Each scene shows the same named points in several views. A view is turned or mirrored, and shifted as a whole, has a little noise and may leave points out.
In the rows, 128 means zero.

Scene 1
View 1
Ruvep: [120 142 111 112  90 136 113 113 138 135 166  89 153 109 122 122  96 115
 168 116 103  92 109 164 124 153 114 109 139 146 117 179 124 121 127 156
 124 115 144 124 140 159 118 138  99 112 129 152 131 112 144 178 164 161
 115 132 155 137  83 171 144 184 171 133 120 108 143]
Lumi: [138 169 117  99 112 138 131 114 146 139 137  77 139 141 111 122 111 106
 143  86  90  97 110 149 124 162 109 130 122 168 143 160 117 117 103 153
 118 115 143 125 152 154  97 135  98  92 137 144 114  83 161 176 172 144
 161 154 150 136  97 121 123 159 133 147 117 139 131]
Gem: [157 167 141 118 100 128 112 121 157 140 143  68 142 129 128 111 120 114
 143 111  92 115 117 145 113 153 146 140 145 125 141 155 116 121 107 156
 144 113 128 114 135 157 121 134 103 105 140 157 125 121 149 153 155 134
 151 172 140 116  88 120 120 153 144 141 125 156 136]
soke: [119 136 116 128  94 130 120 121 131 148 179  80 162  82 140 112  84 112
 177 136 125 114  96 149 112 150 125 116 176 111  84 162 103 148 143 157
 113 106 131 115 142 156 126 153 101 107 118 143 150 139 133 151 156 177
 100 109 142 127  76 196 152 165 173 141 131 120 149]
gutuz: [133 167 134 104 105 118 123 119 155 152 140  68 151  98 142 108 106 100
 153  95  98 111 102 152 120 156 155 151 141 147 142 166 117 143 104 146
 127 108 150 138 156 142 119 138 109  93 139 147 153 114 156 169 179 149
 140 137 127 132  97 134 104 154 150 138 130 147 138]
lote: [134 158 112 132 106 123 122 122 148 139 142  74 148 121 112 116 110 110
 161 114 107 115 117 159 112 140 139 141 155 136 124 159 114 153 103 146
 112 100 141 117 151 153 119 147 127 111 134 145 146 118 140 167 164 157
 137 142 138 135 106 136 142 173 140 136 118 138 148]
Ginet: [168 156 127 145  89 114  94 119 163 129 144  65 137 153 111 122 135 140
 141 131 101 129 142 165 114 125 167 147 153 108 139 170 136 135  96 157
 159 101 128 105 123 164 140 127 142 138 141 174 137 134 133 153 145 131
 140 188 135 117 109 122 148 187 144 120 122 136 163]
zez: [163 147 106 177 116 116 116 136 149 125 136  62 137 169  72 141 125 130
 149 141 122 129 138 165 106 117 139 140 174 106 107 141 105 163  95 154
 112  82 118  77 138 172 116 155 152 142 136 143 136 131 119 148 147 151
 156 171 141 128 125 122 173 197 122 135 114 129 151]
rim: [155 157 137 140 103 115 120 131 151 143 143  65 150 124 124 113 115 111
 148 125 111 133 112 145 109 140 162 148 172 107 121 145 106 152 109 152
 127 104 124 105 142 154 126 147 120 119 135 147 148 139 135 139 150 147
 144 153 131 117  98 139 137 160 140 141 127 152 148]
Dabo: [118 133  89 124 113 157 133 123 118 132 171  90 158 133  92 127  85 122
 173 128 121  88 110 155 123 146  63  84 151 144  82 157 104 125 135 168
  99 109 126  92 144 176  94 161  87 107 116 131 109 103 129 165 153 176
 117 121 169 136  81 182 169 174 156 144 108 106 130]
Zigo: [115 151 100 116 112 143 133 122 134 137 158  84 160 122 106 125  91 105
 163 110 108  94 106 156 122 154  96 116 141 147 108 158 106 136 122 157
 100 102 142 113 150 155  93 151 100 102 128 132 122  97 142 171 167 166
 137 131 153 146  89 158 142 167 144 147 119 120 132]
san: [156 165 133 135 117 126 128 131 142 138 146  66 146 138 110 116 111 111
 148 118 110 115 114 134 112 147 132 137 160 119 119 133  99 144 106 159
 117 102 121  98 145 161 107 152 114 109 139 140 128 125 136 140 156 146
 154 158 138 117  95 126 131 150 129 148 119 158 135]
setuv: [178 187 162 109 115 118 115 128 168 143 124  57 136 142 130 111 136 108
 122  94  79 125 119 130 117 156 165 164 137 131 167 145 122 120  90 152
 158 118 127 115 136 154 114 123 110  96 151 150 125 116 161 149 154 110
 181 188 127 108  98  82  95 134 119 143 127 189 134]
Kofes: [149 169 109 107 117 137 125 122 153 129 130  77 134 167  88 128 130 118
 139  99  84  94 129 160 125 147 113 128 115 159 149 156 121 115  95 156
 128 114 134 110 143 166  97 130 114 110 140 148 106  78 153 175 164 141
 166 178 155 133 109  99 134 175 128 138 113 138 135]
vup: [135 148 111 133 112 145 131 127 130 130 158  77 153 135 102 124  94 120
 162 130 121 111 113 147 115 145 101 111 161 119  93 146  96 135 122 161
 103 108 117  92 142 173 101 159 105 111 122 129 115 117 129 146 154 166
 133 137 154 126  84 163 155 164 143 146 115 125 128]
guz: [130 153 124 143 106 122 127 128 146 147 150  70 152 104 127 115 102 109
 165 127 121 127 109 151 106 141 155 144 175 113 108 149 104 166 110 145
 110  94 135 116 155 153 126 155 130 111 134 148 165 140 133 152 160 163
 129 128 132 128  97 160 138 164 140 138 129 136 152]
mogur: [146 159 123 125 114 134 132 127 134 140 153  74 155 112 120 113  98 105
 150 115 111 114  97 130 111 152 126 128 161 121 106 134  97 134 119 158
 116 105 119 104 144 161 106 157 100  95 130 133 131 123 142 137 157 154
 146 137 138 119  80 148 128 143 134 152 124 156 124]
View 2
guz: [147 110 145 144  80 155 149 112 174 120 141 129 138 130  90 151 150 135
 152 147  96 149 114 131 192 112  97 123 131 147 113 127 163 126 146 150
 134 113 129 118 111 118 161 141 118  84 116 130 134 108 109 144 144 118
 136 124 152 119 126 149 123 170 169 114 139 128 107]
vup: [132 107 135 156 102 146 141 118 157 131 144 122 118 135  76 149 150 120
 140 142  88 143 131 115 178 101 130 113 111 163 124 112 138 125 115 148
 139  99 133 136 103 116 116 135 102  89 139 158 124 121  77 130 115 138
 131 108 110 124 131 134 152 150 200 109 155 118 106]
Kofes: [163 151 134 154 117 141 144 122 146 144 136 118 114 141 105 176 126 106
 146 109  99  90 141 153 146  95 115  94 148 170 122 110 144 123 144 142
 117  97 117 127  99 135  92 127 130 100 156 170 115 166 106 135 147 122
 117 112  56 137 146 134 121 123 140 123 114 118 127]
rim: [149 122 131 137  90 147 154 104 172 126 140 135 123 134 103 156 131 120
 140 134  95 140 125 129 180 113 101 116 121 137 116 138 149 113 157 147
 147 109 118 105  96 133 142 142 128  80 116 143 143 110 119 141 153 125
 116 123 143 127 122 148 128 164 166 102 121 142 112]
Gem: [145 123 132 137 110 132 153 112 159 135 132 139 124 132 111 171 121 111
 143 121 102 117 124 131 166 114 106 103 136 132 114 128 150 113 158 150
 139 106  92 115  91 146 117 141 131  97 127 146 143 120 115 145 155 129
 105 119 105 128 134 131 118 139 157 104 101 135 133]
Zigo: [130 116 150 153 106 144 134 133 154 122 136 114 131 131  76 154 148 120
 160 141 102 127 124 133 174 104 123 107 141 167 124 105 156 136 125 157
 126 101 128 158 107 111 128 133 104 106 140 144 113 138  87 135 121 125
 136 113  86 117 143 128 133 148 180 128 153 102 105]
Dabo: [122 105 150 168 107 150 128 134 146 123 140 111 128 131  58 136 157 115
 150 137  87 145 133 110 177  93 152 110 109 181 132  94 133 131  95 154
 138 100 132 163 107  98 122 133  92  90 149 151 115 128  59 131  99 135
 149 100  87 127 143 128 156 147 203 114 181  91 101]
mogur: [126 107 132 127 105 131 142 109 163 130 138 124 118 126  93 164 136 117
 141 147  95 134 124 119 172 111 114  97 123 138 116 131 158 120 146 160
 129 102 126 138  98 130 130 142 117 102 115 143 134 116  93 137 132 138
 119 115 114 101 130 140 142 152 196 115 139 130 113]
gutuz: [140 115 146 131 109 123 140 128 162 121 136 126 141 116  94 171 132 121
 168 129 109 121 104 149 177 121  96 105 162 137 111 125 172 126 165 163
 128 113 107 135 106 124 143 141 119 120 114 125 141 124 114 148 152 118
 121 123 105 117 148 128  99 155 152 125 103 116 123]
lote: [156 133 145 150  91 155 144 117 160 129 136 123 131 135  91 155 146 123
 158 133 102 134 126 141 176 108 106 122 145 155 115 121 162 127 143 152
 130 108 125 118 111 122 142 138 119  94 132 142 126 125 110 145 145 117
 130 123 122 124 140 145 119 159 155 116 129 119 110]
san: [143 123 127 127  95 142 150 103 165 133 136 130 111 134 108 167 131 113
 134 141  98 128 135 130 169 102 107 100 122 145 116 132 146 121 152 148
 127 100 126 116  95 142 124 138 128  91 126 160 129 126 103 133 141 135
 112 115 118 115 124 146 136 144 178 113 131 145 112]
Lumi: [141 135 143 150 119 126 139 127 147 138 137 112 125 128  93 177 130 108
 163 125 107  96 126 152 158 100 110  86 157 159 118 105 156 129 147 161
 114 100 113 143 105 133 107 133 119 118 143 156 118 154 103 142 140 124
 118 117  56 122 151 129 113 129 155 126 114 106 126]
zez: [185 147 133 162  67 183 156  93 164 138 140 118 106 153 104 144 153 124
 134 126  82 130 153 138 176  94 107 130 106 171 121 132 130 118 132 127
 133 101 145  83 106 134 127 128 133  50 148 175 114 142 112 124 140 112
 127 116 146 141 121 169 143 164 152 106 145 144  99]
setuv: [152 138 111 111 116 115 154  98 164 138 134 141 108 129 136 197 102  99
 135 112 108  94 121 150 152 115  84  79 150 117 112 145 152 113 186 158
 117 102  88 104  88 168 105 134 151 107 119 161 150 143 134 140 176 131
  80 126  89 120 130 142 108 128 145 111  73 151 141]
soke: [108  84 155 156  95 141 143 131 165 114 139 131 145 123  65 135 152 132
 159 148  95 165 107 111 193 124 130 130 119 147 117 115 158 123 122 157
 159 122 110 154 102  98 165 138  98  95 115 116 144  84  89 148 126 130
 147 113 136 122 128 126 137 173 197 110 152 108 108]
Ginet: [173 149 146 175 101 159 159 108 155 146 131 138 122 150 115 151 128 116
 140  92 103 121 131 150 159 108 111 135 134 150 117 128 137 102 155 132
 157 108  83  92  96 140 114 130 142  71 147 156 157 130 144 150 171 109
 115 117 116 169 129 138 103 154 114  92  85 132 135]
Ruvep: [126 108 161 169 110 140 136 140 152 124 136 123 144 130  69 145 147 123
 159 122 106 140 110 128 177 111 136 123 137 158 120 100 150 127 119 154
 148 114 101 153 103 101 132 137 104 101 137 129 134 111  95 150 129 121
 143 112  88 132 145 119 118 156 167 112 134  93 120]
View 3
vup: [150 159 172 122 131 115  72 131 124 138 105 129 125 118 112 147 140 146
 110 114 148 161 114 129 144 138 116 137 109 121 132 119 121 106  99 107
  95 108 148 122 141 137 109 138 128 140 119 105 136  79 133 117 162 113
 155 100 162 102 123 152 119 154 132 128 104 120 131]
gutuz: [140 135 166  89 132 121 109 107 121 133 133 117  90 134 144 132 101 127
  98 128 152 142  82  96 108 128 140 123 116 115 147  99 104  82 140  89
 119 112 127 149 107 152 149 139 149 120 122 132 113 122 119 152 136 158
 156 111 134 122 114 101 141 160 151 140 143 115 148]
setuv: [151 141 131  74 164 130 128 100 111 143 145  69 112 152 129 152 118 138
 133 149 161 126  78  67  86 134 104 133 139  69 160 149 124 120 134  89
 130 120 136 167  99 185 168 153 146 105 107  90 107 119 107 162 134 188
 157 109 102 124 125 113 138 120 149 157 101 119 134]
Kofes: [153 144 151  95 146 140 124  85 113 143 109 137 100 128 106 136 109 155
 140 130 152 125  76  71 118 139  96 149 114  86 121  98 125 139 113  90
 142 108 156 126 115 167 131 139 151 102  84 109 120 111 115 127 158 159
 131  79 132  97 129 144 126 129 102 149 110 122 120]
Gem: [144 147 149  95 144 125 102 116 121 141 125  95 113 137 127 153 118 132
 127 129 155 136  89  96 109 139 108 130 114 101 152 129 117 115 120 103
 123 117 138 149 107 173 147 148 147 115 120 106 115 103 113 146 136 164
 156  96 122 128 119 115 131 140 147 149 118 118 131]
Zigo: [147 143 174 110 132 122  93 110 123 125 112 151 106 117 117 137 117 143
 108 118 144 155  98 110 141 131 136 138 104 126 122  92 118  97 114  93
 105 107 138 118 133 132 112 129 135 134 104 120 128  91 135 122 161 121
 149  99 162 103 127 141 125 165 124 126 123 123 141]
lote: [152 151 174 110 123 120  85 121 128 153 121 128 102 133 144 126 118 135
 109 122 148 155  91  98 125 140 120 126 114 115 132 104 109  88 122 111
 121 109 148 142 105 147 127 141 142 126 129 114 115 108 133 131 134 139
 149  95 137 121 115 131 128 145 130 141 122 107 134]
mogur: [148 142 160 102 142 116  89 128 127 138 126 103 123 133 126 147 130 143
 106 131 152 162 107 116 126 129 133 130 121 112 145 129 120  93 127 107
  98 113 138 141 133 136 123 132 129 138 120 101 124  86 126 143 156 126
 161 112 147 112 126 128 130 153 152 135 110 115 141]
Ginet: [153 177 152 109 124 121  72 136 113 174 110 107 106 139 136 141 122 123
 132 121 150 145  81  94 123 148  74 131 109 111 142 126 110 113 102 118
 145 108 163 154  83 193 147 163 154 107 147 103 113 113 119 133 109 176
 134  72 103 139  98 137 119 121 118 166 109 110 105]
Ruvep: [135 150 170 115 123 127  82 118 124 127 109 152  97 114 116 147 103 130
 103 106 144 140  98 126 153 140 126 132  92 146 146  86 104  97 101  92
 108 106 135 117 123 158 119 134 155 125 127 141 136  86 131 122 142 134
 153  85 153 116 107 128 125 177 134 129 141 135 129]
soke: [139 155 177 126 110 107  57 149 132 132 116 131 115 120 135 147 123 121
  83 106 148 169 118 154 151 137 144 122  99 155 146 114 103  69 110 112
  85 109 125 129 127 136 117 128 135 145 156 128 132  72 137 132 141 118
 172 110 160 131 105 119 124 184 156 124 135 125 134]
Lumi: [145 132 166  87 144 136 128  75 121 115 122 145  89 124 116 132  99 148
 113 129 148 130  77  79 123 127 135 144 112  98 128  81 119 115 129  85
 122 107 135 117 127 145 133 129 151 114  77 129 123 115 125 135 168 134
 144  95 152  93 132 136 136 154 122 136 132 125 140]
zez: [166 176 172 122 115 107  67 143 126 179 100 123 121 131 138 115 146 150
 131 123 139 175 104  93 130 153  73 137 115 106 106 123 118 104 109 136
 139 108 177 144 100 158 116 147 136 131 128  76 114 105 139 114 139 131
 127  82 128 113 115 168 116 112 101 157  81  91 110]
guz: [150 156 180 113 112 102  67 140 131 154 122 118 105 137 153 123 129 126
  92 119 147 178 104 111 127 133 131 121 117 130 134 111 105  69 130 119
 111 110 143 150 109 138 126 134 135 142 152 108 112 101 135 140 130 133
 156 104 137 130 109 128 125 155 141 141 121 104 134]
san: [154 149 155 102 146 119  96 129 121 144 125  95 124 138 127 145 131 144
 119 131 150 158 104 105 118 138 113 133 123  96 139 134 121 106 122 109
 112 115 150 148 123 150 129 142 130 131 114  88 121  93 131 138 147 138
 153 103 137 115 126 132 128 136 137 146  94 110 134]
rim: [151 158 158 110 126 109  74 141 125 159 124  93 119 140 142 139 131 129
 117 128 154 164  99 107 114 136 108 127 115 110 140 136 112  88 120 120
 117 115 143 158 103 156 135 146 135 131 144  96 112 103 126 140 125 149
 152 103 127 135 112 129 124 139 149 151 106 103 131]
View 4
guz: [117 123 186 114 170 129 125 119  95 124 130 106 143 110 131 147 121 142
 127 133 140 162 141 128 137 129 136 120 148 133 171  79 162 113 131 148
 120 132 156 125 100 157 165 113 136  99 146 117 180 109 138 134  99 169
 132 106 162 105 119 151 105 126 150 136 130 109 136]
Lumi: [123 110 153 107 137 133 106 150  90 117 121 110 125 166 132 135 107 123
 148 153 149 136 165  89 148 110 148 136 113 100 155 117 137  85 159 140
 130 122 139 102  95 136 141 109 160 164 150 133 141 111 110 152 156 140
 115 157 147 142 137 140 112 106 136 127 114 124 153]
lote: [113 113 176 114 153 135 119 126  98 127 123 102 137 128 136 142 120 140
 141 138 141 157 153 111 137 119 144 126 137 127 169  86 151 101 139 140
 117 131 144 121 102 148 151 114 137 129 140 118 166 110 127 140 119 158
 129 127 158 120 127 140 111 113 146 136 118 119 139]
mogur: [131 120 155 102 169 124 121 131  93 109 141 126 168 129 138 147 116 119
 138 149 131 162 145 124 155 130 142 117 135 114 143  99 160  97 144 149
 144 130 153 103 105 136 167 112 152 104 147 132 144 106 135 136 133 148
 129 114 156 131 121 159 101 122 135 117 130  98 150]
gutuz: [110 124 193  99 145 111 110 138  81 125 126 130 124 157 127 142 112 126
 125 144 142 132 149 113 140 122 131 138 136 125 150 108 153  89 154 154
 110 138 152 111  94 157 157 112 149 144 169 120 175 109 127 143 115 162
 110 147 148 141 133 144 103 126 145 136 134 114 159]
Zigo: [133 130 146 118 172 144 118 131  79 124 120 100 151 134 120 141 122 135
 147 148 140 149 148  92 147 111 155 119 125 107 170 103 152 106 159 135
 120 114 146  96  99 132 144 114 157 131 141 140 153 115 107 137 151 148
 137 129 170 126 109 165 111 108 144 122 128 115 152]
zez: [115  84 156 126 148 157 142 124 138 123 132  77 143 108 158 130 107 143
 151 123 139 196 160 121 134 125 142 108 133 133 188  69 132 107 104 128
 149 119 134 155 112 133 164 114 115 110 101 114 150 101 127 137 128 154
 145 101 162  84 138 120 121  93 143 138  94 132 108]
Ginet: [ 99  93 179  85 101 160 140 120 120 121 121 100 139 139 164 145 103 134
 150 107 150 161 139 114 114 117 140 129 126 149 169  72 128  90 102 140
 118 147 133 163 106 148 174 113 129 122 130 117 159 112 137 127 101 151
 117 144 158 110 175 116 118  87 133 140  98 123 107]
Ruvep: [121 133 163  95 159 162 127 114  68 124 117  96 152 120 122 156 137 140
 147 123 152 140 127  92 124 104 161 125 122 123 178  84 144 112 137 144
  85 138 147 117 109 135 155 119 159 110 149 140 172 132 116 115 123 149
 126 134 178 125 132 176 114  99 142 121 137 114 133]
Gem: [110 107 171  81 130 128 121 135 104 108 134 122 152 152 154 153 103 118
 141 128 142 146 139 111 131 121 140 133 119 130 141  98 145  80 132 151
 130 146 139 122 105 142 167 111 144 124 151 126 149 106 136 133 114 146
 111 145 143 141 156 137 111 102 129 126 119 110 132]
setuv: [103  89 180  73  98  99 116 150 122  95 152 148 136 185 179 147  81 103
 136 141 140 144 155 132 141 125 124 142 113 131 114 110 136  57 131 149
 156 152 139 122 101 147 175 102 133 141 161 119 127  89 150 147 117 141
  99 158 116 153 183 107 109 110 130 126 106 111 134]
Dabo: [142 139 122 119 189 172 126 125  70 126 116  86 173 108 111 142 142 143
 161 142 136 157 138  77 139 111 177 106 120  99 188  99 154 122 149 132
 117 113 144  98 109 110 142 118 169 108 124 151 151 128 100 123 169 129
 152 110 185 118  98 191 111 100 140 105 125 118 143]
vup: [131 123 137 110 176 153 130 125  90 116 127 100 171 119 132 146 130 135
 148 145 138 165 140 105 144 116 157 108 125 112 169  92 150 109 137 135
 135 118 146 106 109 122 155 110 157  97 132 140 147 113 114 131 148 139
 146 106 170 115 111 175 111 102 135 109 122 108 137]
Kofes: [114  92 146 106 116 148 116 150 111 122 116 101 125 169 144 128  95 125
 162 137 140 148 167  91 144 108 151 136 112 107 159 107 125  72 143 132
 141 119 129 120 101 124 148 112 142 167 131 134 131 107 108 145 159 133
 121 161 148 136 157 123 122  94 132 131  98 135 137]
rim: [112 104 178  98 144 133 133 122 111 113 135 123 156 128 150 151 113 130
 134 125 140 165 138 126 140 128 136 122 138 134 152  84 150  96 128 148
 135 143 148 133 106 149 176 112 129 100 141 119 157 106 143 136  99 158
 126 117 151 115 143 135 105 112 139 130 123 107 128]
soke: [129 151 170 104 186 144 124 109  62 122 123 102 171 101 115 167 140 145
 134 123 146 149 119 109 131 122 153 117 144 126 169  85 170 125 144 153
 100 138 164 108 106 141 162 118 167  77 155 139 182 123 132 121 107 161
 139 104 181 119 106 188  96 124 151 119 148  94 144]
View 5
san: [131 113 155 124 137 136 138 147 116 151 139 137 149 106 140 141 117 129
 124 126 135 119 133 138  91 128 127 102 144 147 123 158 132 154 134 141
 111 140 119  91 100 129  99 152 116 136 143 133 116 121 113 123 119 139
 123 131 146 126 148 140 105  99  78 114 124 117 141]
Kofes: [128  99 115 161 117 154 121 141 138 145 127 123 132 102 154 151 107 128
  98 109 138 112 150 128  95 123 131 117  94 169 101 172 120 153 132 137
  73 132 123  78 131 126  90 136 127 160 113 164 123  97 109 151  95 123
 104 149 143 118 129 176  93 106 112 120 143 134 145]
lote: [132 119 156 138 129 118 160 141 135 155 136 131 143 115 140 137 120 116
 134 117 150 109 130 136 101 130 108 131 125 164 130 170 113 143 135 141
  92 134 105 116 113 135 105 153  96 155 112 141 131 118 104 144 107 133
 119 144 150 145 145 135  95  97  90 110 112 132 142]
soke: [129 122 181 135 110 100 202 130 105 149 126 135 166 118 109 119 114 113
 164 108 157 109 107 164 109 160  82 123 157 146 145 141 105 147 146 169
  98 137 111 111  91 146 132 166  92 139 125 111 155 111 119 136 126 122
 128 131 154 192 155  95 110  97  86  94  93 138 136]
setuv: [133 128 156  96 160 153  95 154 145 141 153 138 149 120 155 132 123 141
  94 144 135 129 131 123  97 107 139 105 144 144  94 181 130 117  97 141
 101 145 119  79 122 117  52 154 144 139 123 166  95 103  96 109  67 128
 129 155 145  85 133 161 114 124  90 112 166 114 156]
gutuz: [117 122 160 119 138 140 159 127 139 161 158 140 163 135 134 135 132 137
 108 114 140 115 114 140 114 143 103 139 131 139 133 164 109 138 118 149
  82 138 110 107  97 123  77 170 109 159  91 153 138  99 129 107  80 119
 123 175 155 136 138  98  94 105 102  95 135 131 169]
zez: [149 110 148 153 132 110 140 157 132 157 119 120 111  91 151 140 111 102
 152 128 153 109 148 126  91 117 135 103 120 182 120 177 128 156 158 123
 121 130 104 116 122 141 134 127  99 148 148 130 112 151  81 170 149 153
 121 103 141 131 157 180  99  96  66 134  98 119 111]
vup: [124 108 149 158 109 128 169 142 102 147 122 128 150  97 125 141 102 125
 142 103 139 106 129 151  93 148 110 107 135 153 131 141 125 176 158 150
 106 131 125  87  98 143 129 155 110 133 141 120 137 120 122 135 140 131
 113 125 145 161 154 127 101  88  94 111 108 129 136]
Ginet: [160 124 156 127 140 105 127 157 143 131 122 117 121 113 148 116 108 103
 146 129 160 123 129 138  95 114 130  99 147 169 103 187 110 118 117 149
  96 143  93  98 146 132 112 138 103 147 120 147 114 114  65 172 102 124
 132 120 148 124 139 182 117 121  77 128 123 133 116]
Ruvep: [127 111 151 157 104 115 178 124 120 143 116 128 151 114 124 131 109 122
 132  92 155 105 117 159 109 156  95 126 130 157 134 152 101 150 145 166
  72 129 111  96 109 135 121 160 107 150  95 142 152  89 116 155 106 104
 120 146 151 177 136 120  95  99 110  99 113 148 143]
guz: [135 129 178 126 138 105 175 141 133 162 143 133 150 124 135 126 126 111
 153 121 149 109 116 135 103 135  99 124 149 158 141 166 112 141 142 137
 113 139 106 130 100 140 119 157  85 150 120 126 136 136 102 137 122 138
 118 137 151 151 154 115 100 102  75 110  98 128 139]
Gem: [132 120 151 116 139 130 132 142 131 139 138 134 148 119 136 128 116 129
 120 124 143 121 122 146  99 123 122 107 144 143 109 166 121 129 114 154
  91 143 109  85 118 127  88 155 123 141 119 143 117 102 100 130  92 119
 130 141 149 124 135 146 110 117  93 111 141 127 147]
Dabo: [118  95 133 189  84 126 187 127  88 148 108 122 152  95 115 142  97 123
 133  80 147  99 138 164  91 165  97 122 114 156 145 130 120 190 173 161
  87 128 131  80  95 143 147 158 108 139 128 120 152 104 139 148 145 121
 106 132 146 191 149 123  93  83 111 106 101 144 133]
rim: [138 127 169 115 148 114 151 146 128 148 141 133 145 115 138 124 117 113
 142 132 148 116 124 140  98 123 116 108 152 152 122 169 121 130 126 146
 113 143 106 109 109 134 105 153 104 135 133 130 119 130  96 135 116 135
 127 125 146 135 153 135 110 107  74 115 113 122 136]
Lumi: [118 106 128 157 117 156 135 136 139 151 134 130 147 111 141 157 116 139
  95 103 132 110 138 137  97 135 115 133 101 155 120 163 115 155 131 140
  70 131 119  82 113 125  80 149 122 154 101 161 133  93 131 133  90 116
 110 168 148 139 127 139  89 101 116 111 137 133 158]
mogur: [123 117 165 128 134 133 158 138 109 158 144 142 160 107 129 136 118 131
 128 117 131 112 126 145  97 144 116 112 142 140 132 147 129 155 134 148
 110 136 123  94  91 133  97 155 114 136 140 127 129 118 126 111 119 134
 123 144 151 144 152 112 106  96  89 105 123 122 151]
View 6
mogur: [168 112 152 102 124 106 139 145 155 125 130 141 146  84 136 143 123 130
 110 123 152 141 130 137 134 129  91 121 144 146 134 119  80 122 142  94
 102 146 140  97 130 140 154 108 129 122 117 130 117  73 131 108 139 170
 114 115 105 123 148 120 100 125 134 141 126 119 135]
Gem: [154 109 155 102 129  97 161 123 154 117 111 176 121 107 124 139 128 116
 124 121 135 121 126 125 143 128  87 151 132 141 140 131  81 128 144 109
 124 129 139 104 125 134 146 118 130  94 139 145 142 105 137 122 136 159
 122 121  96 121 168 104  99 137 125 152 131 146 127]
vup: [179 106 136 122 144  96 141 157 121 140 151 133 146  90 139 148 114 131
 101 122 149 129 138 141 134 147 104 120 141 158 133 111 109 121 154  98
  90 139 139 118 121 133 177  97 133 137 118 131 135  73 151 129 132 160
 100 143  83 123 137 120 100 121 139 139 129 107 157]
guz: [178 117 171 116 132 104 146 144 159 128 124 146 156 110 143 135 133 127
 105 146 142 133 148 158 148 122 111 139 149 145 130 118  82 105 130 111
 114 139 149  99 115 145 150  95 117 128 106 118 161 105 126 113 128 144
 122 134 131 135 138 129 111 119 127 145 109 106 157]
rim: [164 114 157  98 128 105 159 119 157 125 120 159 150 116 136 134 129 128
 110 135 128 124 135 148 149 122  97 154 137 140 145 130  77 120 128 113
 114 129 140 107 114 132 150 109 129 119 112 133 155 111 129 113 141 165
 110 120 114 134 143 125 106 126 127 154 114 125 141]
zez: [174  90 136  98 162  98 160 128 119 142 145 177 164 122 126 140 112 137
  98 154  89 121 144 169 147 144 134 165 131 138 149 158 126 127 155 126
  98 112 120 128 129 120 140 104 128 118 118 128 175 103 125 136 154 164
  86 164 104 139 112 121 121 111 114 161 109 113 162]
gutuz: [161 113 179 117 121 108 153 140 168 111 100 169 123 104 134 129 139 108
 123 132 156 141 145 124 145 114  97 126 146 142 113 125  68 105 142 111
 133 139 157  85 128 156 136 110 114  93 132 133 135 107 126 116 117 128
 148 132 124 118 179 107  98 136 125 152 132 133 129]
lote: [170 105 160 115 138  98 153 145 144 132 125 168 140 112 132 137 129 120
 112 142 137 134 149 143 148 127 115 137 144 145 123 129  97 118 143 116
 110 134 142 102 126 143 144 102 120 107 126 131 150  96 129 129 128 131
 123 149 116 128 155 115 107 124 124 154 119 118 150]
Zigo: [168 104 152 128 142 101 139 162 138 126 131 161 126  87 132 135 117 121
 115 132 154 148 150 129 142 134 113 108 141 144 111 124 105 114 159 108
 108 137 140 100 138 156 150 102 113 114 132 130 122  76 134 131 124 137
 130 151 102 123 159 111 101 126 125 142 132 113 153]
Lumi: [149 101 154 122 141  92 150 151 139 122 122 184 104  84 120 137 117 107
 131 118 146 145 144 104 142 137 101 109 133 143 119 132 104 125 172 107
 114 130 126  96 148 150 140 119 126  82 158 146 111  80 141 138 121 136
 139 148  83 111 180  89 105 139 123 150 138 136 130]
Kofes: [144  93 136 116 153  97 158 136 121 128 130 197 106  96 108 143 111 108
 124 124 124 134 141 113 145 145 111 126 120 141 129 148 121 127 173 117
 112 119 116 110 155 139 135 122 130  75 164 147 127  90 136 149 136 141
 127 160  74 115 175  87 115 139 115 156 136 143 130]
setuv: [136 110 146  71 114 105 170  98 174 108  99 199 118  98 111 140 123 117
 143 114 117 128 112 115 146 121  78 157 118 124 147 151  63 150 141 120
 131 119 124  95 142 137 113 147 133  70 156 153 123 105 124 115 152 183
 133 108 102 120 184  87 100 148 107 170 132 161  96]
Ruvep: [173 110 163 146 145  88 148 165 124 121 131 153 123 114 132 138 136 106
 110 128 169 124 153 124 141 134  97 117 151 159 118  99 108  98 150 107
 112 145 160 104 113 145 185  94 124 117 132 136 146  98 157 134 100 118
 127 147  83 117 168 111 102 135 146 138 133 121 157]
san: [157 103 142  93 133 104 148 131 150 131 130 159 146  92 130 144 114 136
 118 127 128 128 128 142 137 133 101 141 130 143 140 134  85 135 141 108
 105 133 128 108 130 132 142 112 132 111 120 136 131  84 134 120 147 172
 109 129  98 128 148 114 104 126 123 148 123 127 135]
Dabo: [185  98 138 145 160  86 134 180 106 138 158 124 133  89 139 149 112 129
  96 120 167 131 149 131 130 151 106  98 148 171 122  97 131 108 166  90
  81 143 144 117 124 141 194  83 127 139 121 132 128  61 165 139 112 132
 100 159  63 117 141 119 103 119 154 124 135 101 172]
Ginet: [155 101 145 101 142  94 187 109 137 124 116 196 139 142 114 136 139 116
 107 136  98  94 137 141 151 131 107 189 130 143 154 145  96 125 135 136
 130 116 137 118 109 120 153 118 130  94 134 146 191 141 136 133 138 148
 104 142  92 129 153 114 117 135 116 170 116 152 145]
soke: [188 118 167 138 127 100 144 164 146 128 128 115 154 106 149 137 141 123
  99 130 177 121 150 145 139 125  93 130 161 159 128  85  85  91 126  99
 106 152 172 104  93 138 193  83 119 144  99 129 158  94 148 113 112 136
 116 126 104 132 144 136  95 126 154 134 121  99 163]

In a view up to two points have been moved. Name them for each view, in the order of its rows, or write -.
view 1: -
view 2: Ginet
view 3: Lumi
view 4: Ruvep
view 5: gutuz
view 6: Zigo
